The views of a scene show one set of named points, each view turned or mirrored, shifted and resized as a whole, with a little noise and some points left out.
In the rows, 128 means zero.

Scene 1
View 1
<230>: [122 125 137 156 146 116 151 106 108 129 168 127 119 119 134  96 107 109
 113 136 121 130 141 135 139 134 143 133 131 125 102 159 142 145]
<35>: [109  92 138 141 166  93 154 136 125 134 144 129 136 123 113 104 148  99
 158 136 161 151 143  81 155 112 149 141 139 117  94 119 128 154]
<105>: [123 154 159 152 125 117 129 103 136 117 150 121  94 137 125  64 123  95
 141  96 138 136 115 117 145 129 109  99 121 121 145 125 147 131]
<89>: [113 120 136 140 155 103 146 134 152 121 141 134 106 123 119 113 154 112
 118 142 148 151 163  95 147 119 145 143 152 117 115 124 132 148]
<147>: [122  99 167 148 155  89 162 100 134 122 177 132 116 126 140  72  55 111
 135 123 132 117 104 121 148 129 146 136 142 135 106 167 143 135]
<200>: [118  88 144 161 153  78 147 126 133 134 148 126 107 120 111  97 119  93
 148 120 148 138 129  89 131 106 139 135 128 126  95 126 116 163]
<242>: [123 143 124 151 142 114 140 121 118 132 154 128 120 119 133 112 146 105
 101 138 131 142 161 123 135 127 144 131 139 115 110 137 135 145]
<120>: [115 113 141 150 143 108 156 106 131 110 151 132 120 132 122 112 118 123
 137 121 131 154 144  95 152 138 133 121 142 114 107 161 130 144]
<177>: [121 133 139 124 156 112 142 118 126 129 169 136 130 115 149  93 104 104
  94 136 142 130 140 149 147 132 157 144 158 129  99 152 151 123]
<238>: [117 128 152 109 159  99 139 126 138 123 159 134 146 128 146  81 112  96
 130 116 166 137 119 118 159 121 150 128 162 121 108 130 147 115]
<82>: [125 108 136 154 153  81 145 130 115 146 157 123 136 118 131  97 125  89
 138 127 149 131 129  99 132 106 151 133 135 119  97 120 121 155]
<229>: [130 153 135 148 144 111 159 113  95 136 168 122 163 126 158 102 128 115
 131 144 128 132 141 112 152 132 153 117 143 103 120 145 143 136]
<273>: [132 130 150 171 138 100 158 103 135 124 171 128  96 124 140  97  91 123
 107 141 112 120 139 119 129 133 142 131 136 123 126 161 136 151]
<69>: [124 109 149 167 158  89 166 131 128 138 154 121 114 122 123  93 135 111
 156 155 140 128 143  82 144 111 149 143 129 116 123 119 133 169]
<15>: [122 130 147 158 145 108 150 118 137 125 154 128  97 124 125  93 129 111
 125 139 132 135 146 109 142 125 137 132 134 120 127 134 141 151]
<166>: [121 136 151 161 143 130 145 109 121 130 160 122  85 121 119  69 126 100
 126 140 128 126 140 140 145 132 127 136 114 131 129 134 160 150]
<25>: [118 118 157 155 138 116 143  92 136 112 163 132  87 129 121  77  83 108
 120 110 124 134 122 135 144 138 123 124 127 135 114 166 145 137]
<204>: [118 131 139 152 144 123 152 107 133 116 158 133 102 124 128 106 123 122
 107 142 121 142 158 124 147 139 139 136 141 121 117 158 145 144]
<118>: [121 123 135 144 148 106 139 119 110 135 158 126 130 119 128  92 125  91
 128 122 143 138 134 123 142 122 140 128 133 123  97 135 135 141]
<11>: [126 137 139 155 149 122 161 105 105 132 176 127 126 118 147  95 103 120
 107 156 115 122 149 143 146 139 153 141 138 124 113 164 154 141]
View 2
<120>: [ 84 192 151 154 141 148  94  84  84 138  82 112 102 122  92 111 112 131
 141 215 144 109 149 121 105 165 191 137 127 106 152 129  88 107]
<229>: [108 186 140 146 164 147  56 100 114 114  83 148  66 115 118 114 160 132
 123 195 115  83 170 133  62 147 169 119 173 149 139 131  85  64]
<147>: [ 83 135 185 142 155 186 122 155  91  98  63 134  80 155 133  63 122 121
 186 227 138 132 171 124 133 143 187 116 142 116 141 110  85  66]
<105>: [122 163 120 145 167 140  49 127  66 134  84 103  74 163 125 105 119 148
 193 205 152 103  95 131 115 115 175 161 127 149 122 124 144 119]
<82>: [117 164 137 157 133 137  72 123 132 114  77 181 105 143  98  66 136 150
 147 189 152 123 159 163  89 195 161 128 122 141 125  93  93  91]
<204>: [103 175 171 147 141 146  79  89  96 115  73  87  88 126 117 115 117 121
 134 185 153  84 183 115 108 138 173 146 150 110 158 100 109 107]
<35>: [ 89 217 151 168 140 120  94 113 112 122  63 164 127 131  75  88 127 150
 137 195 147 114 168 171  92 229 154 166 126 127 116 101  98  98]
<25>: [100 137 160 140 144 160  94 124  76 121  70  97  80 146 130  82 100 116
 188 208 151 116 150 115 140 109 173 137 127 110 156 110 108 106]
<238>: [110 201 169 171 174 144 122 150 115 105  95 152  71 158 122  82 155 122
 159 190 131  88 134 145 104 156 139 162 148 153 115 103  88  93]
<89>: [110 212 176 168 140 127  89  94 112 117  78 108 114 142  92 113 131 143
 117 174 173  83 166 141  96 202 169 174 136 119 129  81 116 124]
<118>: [115 169 140 152 141 131  74 112 117 120  77 151  90 130 110  82 129 131
 153 184 140 106 161 148  98 155 144 138 133 137 137 102  96  97]
<11>: [103 152 172 134 145 157  69 100 106 100  59 112  66 117 135 103 134 111
 137 186 130  88 211 119  96 119 164 118 172 121 162 105  94  68]
<69>: [ 93 181 156 143 144 144  54 114  97 110  45 140 122 145  92 102 131 169
 137 202 160 119 184 156  85 218 196 149 145 127 115  98 127  80]
<177>: [119 166 184 157 151 148 108 122 127  94  85 126  64 136 137  83 143 104
 143 169 137  79 184 127 108 125 135 140 158 133 149  85  84  91]
<200>: [103 163 146 156 126 139  83 120 110 122  66 156 127 152  86  69 113 157
 158 203 172 137 157 159 110 211 179 140 106 118 125  90 107 107]
<230>: [108 150 155 139 136 148  70 102 107 112  67 122  81 120 122  91 121 120
 148 188 141 102 188 126 105 130 161 121 147 119 160 105  93  88]
<15>: [110 172 161 147 145 143  61 104  93 114  66 105  99 144 111 108 122 146
 143 191 163  98 166 132 103 165 181 152 142 125 135  95 127 104]
<273>: [107 133 174 136 138 173  70 105  97 104  72  96  83 144 130 100 124 133
 145 203 164 104 179 106 110 139 209 111 149 113 158  98 111  88]
View 3
<118>: [109 139 137 110 154 139 113 135 115 112 108 157 121 103 170 136 113  92
 141 148 139 132 114 144  99 159 122 128 112 166  86 128 103 147]
<15>: [112 122 143 123 142 146 104 118 125 115 136 148 110  94 172 130 110 129
 125 139 138 122 148 146 114 165 121 142 110 148  92 127 107 124]
<69>: [120  89 135  94 151 147  78 120 136 130 135 125 128 108 196 146  99 135
 128 151 122 140 125 152 105 181 135 129 107 156 100 143 110 127]
<89>: [114 136 136 111 160 148 106 125 137 140 137 137  74 106 168 130 120 137
 138 138 141 114 154 159 119 189 137 109 119 155 107 119  87 136]
<11>: [ 83 118 154 118 152 153 110 140  85  96 147 147 140  78 118 131 123 105
 143 142 129 133 141 129  96 144 107 137 113 147  88 121 153 132]
<242>: [ 97 148 133 126 162 152 101 127 103 110 126 159  90  95 146 121 127 124
 142 136 143 134 132 161 111 170 114 125 109 157  86 114 113 146]
<177>: [ 85 148 165 109 155 126 139 154  98 110 136 155 128  76 131 122 142  91
 146 148 135 113 126 136 103 153 121 112 136 154  95 123 126 141]
<229>: [ 92 124 113 107 149 146  99 134  79 111  93 139 133 105 139 130 131 104
 124 133 132 153 120 158  84 168 115 126 117 154 111 122 153 132]
<238>: [103 148 146  93 141 106 149 147 120 134  96 146 134  99 175 132 137  80
 122 148 138 109 118 143  98 171 138 107 149 156 120 134 110 130]
<273>: [105 107 159 120 122 133  98 128  99  85 155 145 136  76 148 117 115 125
 127 157 135 125 165 143 104 139 120 154 104 155  86 120 119 120]
<200>: [135 110 144  91 141 132  93 129 146 120 127 140 116 113 205 140  87 110
 143 169 135 129 129 148 101 163 144 128 102 181  81 135  67 147]
<25>: [113 127 162 128 115 128 138 132 116  91 135 165 139  81 163 131  97  84
 128 151 144 107 166 116 105 119 118 165 111 154  78 121 101 119]
<166>: [102 129 154 147 155 164 117 112 127 109 139 176 126  86 174 145  94 109
 130 126 139 122 129 119 125 146  98 166 104 133  72 135 121 120]
<120>: [123 123 121 108 131 146 116 131 111 116 112 134 104 114 149 135 101 101
 131 146 140 123 180 140  89 150 134 132 106 168 104 108  95 130]
<105>: [118 145 133 148 114 121 133 106 125 105  88 180 130  94 206 125 105  97
  92 126 153 116 138 144 117 147 111 180 114 139  92 131 101 103]
<82>: [120 119 137  89 151 131  90 134 126 119 115 144 125 108 193 135 109 107
 141 164 132 142 101 158  96 175 138 118 110 178  87 137  92 152]
View 4
<166>: [ 99 151 107 120  94 137 125 148 163 113 159 123 134 152 100  99 122 107
  98 168 124 101 154 126 129 108 163 113 105 100 139 102 180  93]
<69>: [124 139 122 133 112 143 138 171 148 114 155 152 171 136 138  76 128 129
 140 160 120  80 171 173 127  94 154 160 109 113 130 117 133 124]
<177>: [129 118 128 108 104 140 126 122 140 117 114 105 157 127  88 114 145  88
 138 155 101 118 161 146 138 108 137  79 111 142 158 151 171 123]
<35>: [146 135 134 135  94 135 131 175 121  94 113 141 179 126 125  86 136 135
 165 169 101  98 177 146 138  90 138 167 111 112 118 120 120 126]
<118>: [142 122 124 127  92 141 136 142 140 106 121 123 150 135 112 113 148 119
 131 173 124 107 165 132 140 115 140 119 113 123 126 122 153 121]
<25>: [ 85 134 134 136  96 139 108 133 169 131 129 113 152 135 101 127 135  95
 109 140 135 109 179 116 113 114 154  98 149 111 133 108 188 120]
<105>: [ 77 110 106 151  83  99 142 140 180 118 139  93 133 146 110 111 145 133
 107 176 161 103 190 113 116 114 140 128 120 103 128 107 176  96]
<89>: [117 128 120 128  88 126 144 154 115 114 136 128 170 138 118  70 140 134
 162 143  90 121 165 143 108  84 141 145 100 100 143 147 145 121]
<230>: [130 138 122 115 103 162 131 126 152 125 143 124 156 130 106 112 138  99
 118 156 119 108 157 133 130 124 154  98 126 126 134 129 166 127]
<242>: [139 126 106 114  89 149 159 126 127 119 149 122 149 142 113  88 150 126
 136 157 111 124 147 130 121 118 145 113  98 113 140 148 156 120]
<204>: [108 141 114 117  97 150 136 126 143 131 156 115 166 130 100  93 134 108
 132 140 104 118 160 126 105 114 157 110 121 111 142 144 165 118]
<147>: [ 99 127 153 135 123 145  95 141 180 129 112 123 174 118 111 132 131  78
 121 143 135  84 194 161 132 106 145  98 156 143 139 111 171 138]
<238>: [120 100 131 131 100 105 130 141 147 104  90  94 167 118  94 114 149 110
 156 175 117 104 191 151 144  95 120 115 112 148 146 140 151 117]
<120>: [114 137 126 136  93 148 134 133 143 127 136 115 185 114 113 100 139 123
 149 145 118 111 183 116 104 121 147 137 145 114 120 131 144 131]
<200>: [132 125 146 148  95 140 124 175 134 112 116 159 160 144 145 101 145 131
 140 148 129  97 176 149 129  91 142 153 128 102 119 103 146 141]

Which points are out of place in each view (at most two, in the order of its rows)? Write none if all are in place.
view 1: <166>
view 2: <120>, <82>
view 3: <69>
view 4: none
